A landscape with many peaks, sampled at points; each row gives a point and its height.
From any point a climber takes the steepest step (rise divided by distance) to one of its 4 nearest points. It stops when none of these is higher. Distance is the straight distance between rows; heights are no part of it.
<18> (h 4.95): [-3.65 -1.29  5.34 -2.23 -1.19  0.70  0.17  0.48  0.46]
<211> (h 7.76): [ 1.29  0.33 -1.35 -0.71 -1.50 -2.08  0.69  1.74 -2.63]
<536> (h 7.27): [ 1.13  0.20 -1.46 -0.49 -1.31 -1.95  0.37  1.14 -1.90]
<127> (h 5.25): [-1.78  0.83  3.73 -1.48 -0.44  0.99  0.27  1.95  0.50]
<138> (h 4.74): [-3.32 -2.36  4.51 -2.16 -2.34  0.70  0.01 -0.71  0.25]
<392> (h 6.45): [-1.11 -0.44  1.29 -0.42 -1.25 -0.66 -0.48 -0.28 -0.41]
<293> (h 3.42): [-3.62 -1.98  2.67  0.00  0.15  0.37 -1.42 -2.17  2.65]
<316> (h 7.39): [-0.80 -0.37 -0.54  0.88 -0.58 -0.79 -0.96 -1.37  1.87]
<598> (h 6.05): [-0.31 -0.35 -0.88  0.00 -1.73 -1.45 -0.82 -0.17 -0.41]
<457> (h 8.12): [ 2.79  0.45 -4.43  1.26 -0.37 -1.36  0.34  0.94 -1.02]
<554> (h 8.48): [ 8.07  1.60 -6.62  1.47  3.49  0.75  2.55  1.39 -4.51]
<53> (h 5.75): [ 4.84  2.03 -4.04  0.83  1.58 -0.49  1.34  1.56 -2.72]
<363> (h 5.59): [ 5.66  2.43 -3.32  0.82  2.77  0.67  2.21  2.09 -3.36]
<580> (h 2.17): [-5.63 -3.93  7.32 -2.75 -1.17  2.22 -0.45 -1.65  0.89]
<473> (h 1.24): [-5.98 -2.12  5.48 -1.31  1.20  2.51 -0.82 -1.56  3.00]
<193> (h 2.56): [-4.52 -1.62  3.74 -0.38 -0.04  1.23 -1.21 -1.79  1.58]
<488> (h 7.19): [1.00 2.26 0.43 0.29 0.67 0.61 0.25 1.67 0.56]
<78> (h 6.73): [ 0.15  1.33  2.21 -1.49 -1.02 -0.41  1.13  2.31 -2.37]
<607> (h 6.55): [ 3.47  1.05 -3.87  0.61 -0.07 -1.86  0.90  1.43 -1.94]
<471> (h 6.06): [-0.91  2.14  1.64  0.21  2.01  1.55 -0.16  1.08  1.82]
<172> (h 8.35): [-0.80  1.20  0.08  0.83  0.81  0.41 -0.73 -0.08  1.95]
<51> (h 5.36): [ 7.67  1.24 -7.53  2.08  2.79  0.65  2.19  1.13 -3.02]
<215> (h 6.54): [ 1.92  3.56  0.91 -0.51  1.72  1.19  1.75  2.65 -1.91]
<534> (h 6.92): [ 2.21  3.56 -0.18  0.81  1.93  1.61  1.04  2.17 -0.73]
<432> (h 5.78): [ 4.93  2.84 -3.22  0.97  2.48  0.54  1.51  1.26 -2.30]
<451> (h 5.23): [ 2.86  0.28 -4.54  0.58 -0.73 -2.71  1.03  1.18 -2.32]
<100> (h 6.96): [ 1.50  1.65 -1.82  0.40  0.24 -0.63  0.10  0.87  0.14]
<504> (h 6.63): [ 2.41  1.29 -2.85  1.52  1.05 -0.17 -0.07 -0.12  1.08]
<330> (h 6.66): [ 3.95  1.00 -5.65  1.69  0.40 -1.13  0.05  0.75 -0.17]
<257> (h 6.56): [-1.03  2.44  2.30 -0.37  1.38  1.23  0.23  1.01  1.08]
<245> (h 1.97): [-4.17 -0.20  4.31 -0.63  0.35  1.86 -0.96 -0.30  2.52]
<425> (h 3.40): [-5.06 -3.43  5.75 -1.64 -1.57  0.90 -0.41 -2.12  1.11]
<103> (h 4.59): [ 1.67 -0.56 -3.18  0.49 -1.70 -2.82 -0.44  0.15 -1.13]
<359> (h 4.52): [-3.60 -3.51  2.15 -0.08 -2.19 -0.48 -1.65 -3.43  1.50]
<122> (h 5.05): [-3.26 -2.58  2.69 -1.01 -1.52 -0.45 -1.15 -1.91  0.49]
<67> (h 4.80): [-0.28 -1.96 -1.12 -0.31 -2.38 -2.59 -0.76 -0.86  0.03]
<221> (h 5.86): [-2.03  0.88  2.59 -0.53  0.17  0.62 -0.45  0.31  1.96]
<502> (h 5.97): [-1.97 -1.50  1.54 -0.28 -1.51 -0.58 -0.62 -1.16  1.02]
<438> (h 6.61): [ 2.43  0.32 -4.41  1.59  0.35 -0.99 -0.07 -0.51  0.48]
<437> (h 5.90): [ 3.60  2.25 -3.61  1.13  1.47  0.00  0.44  1.31 -1.79]
<441> (h 5.52): [-0.36  1.08 -1.55  1.14  0.81  0.29 -1.14 -0.89  2.48]
<592> (h 0.08): [-7.10 -6.01  7.85 -2.91 -0.23  3.87 -0.50 -3.87  1.89]
<417> (h 6.65): [-0.49  0.77  1.19 -0.09 -0.03 -0.04  0.07 -0.36  0.70]
<214> (h 7.64): [ 0.38 -0.19 -2.34  1.56 -0.26 -0.37 -1.24 -1.93  2.85]
<194> (h 6.83): [-0.30  1.32  1.28 -0.83 -0.51 -0.54  0.52  1.41 -0.89]
<486> (h 7.01): [ 0.31  2.23  1.59 -0.24  0.82  1.23  0.52  2.25 -0.71]
<160> (h 6.53): [-0.36 -1.02 -0.59  0.65 -1.27 -1.22 -0.58 -1.27  0.46]
<520> (h 6.42): [-0.24 -1.26 -2.15  0.79 -1.19 -1.46 -0.94 -1.28  0.85]
<325> (h 4.26): [-3.04 -1.92  0.60  0.71 -0.87 -0.02 -1.65 -2.92  2.75]
<15> (h 2.41): [-5.04 -4.90  4.42 -1.40 -1.53  1.20 -1.56 -4.06  1.52]
<234> (h 4.03): [ 6.51  0.95 -6.35  0.94  1.87 -0.67  1.57  2.55 -4.21]

For each start below, name the point where the climber stops.
<221> -> <172>
<160> -> <214>
<325> -> <214>
<15> -> <214>

Call two points neighbours if one is among the 4 nearest of the other. Go from one point of each pair to the other, from neighbour to neighbour, staying as high as possible. Name the lowest point that can't be avoided.
<488> and <214> -> <417>
<172> and <554> -> <53>
<214> and <172> -> <316>
<488> and <211> -> <100>
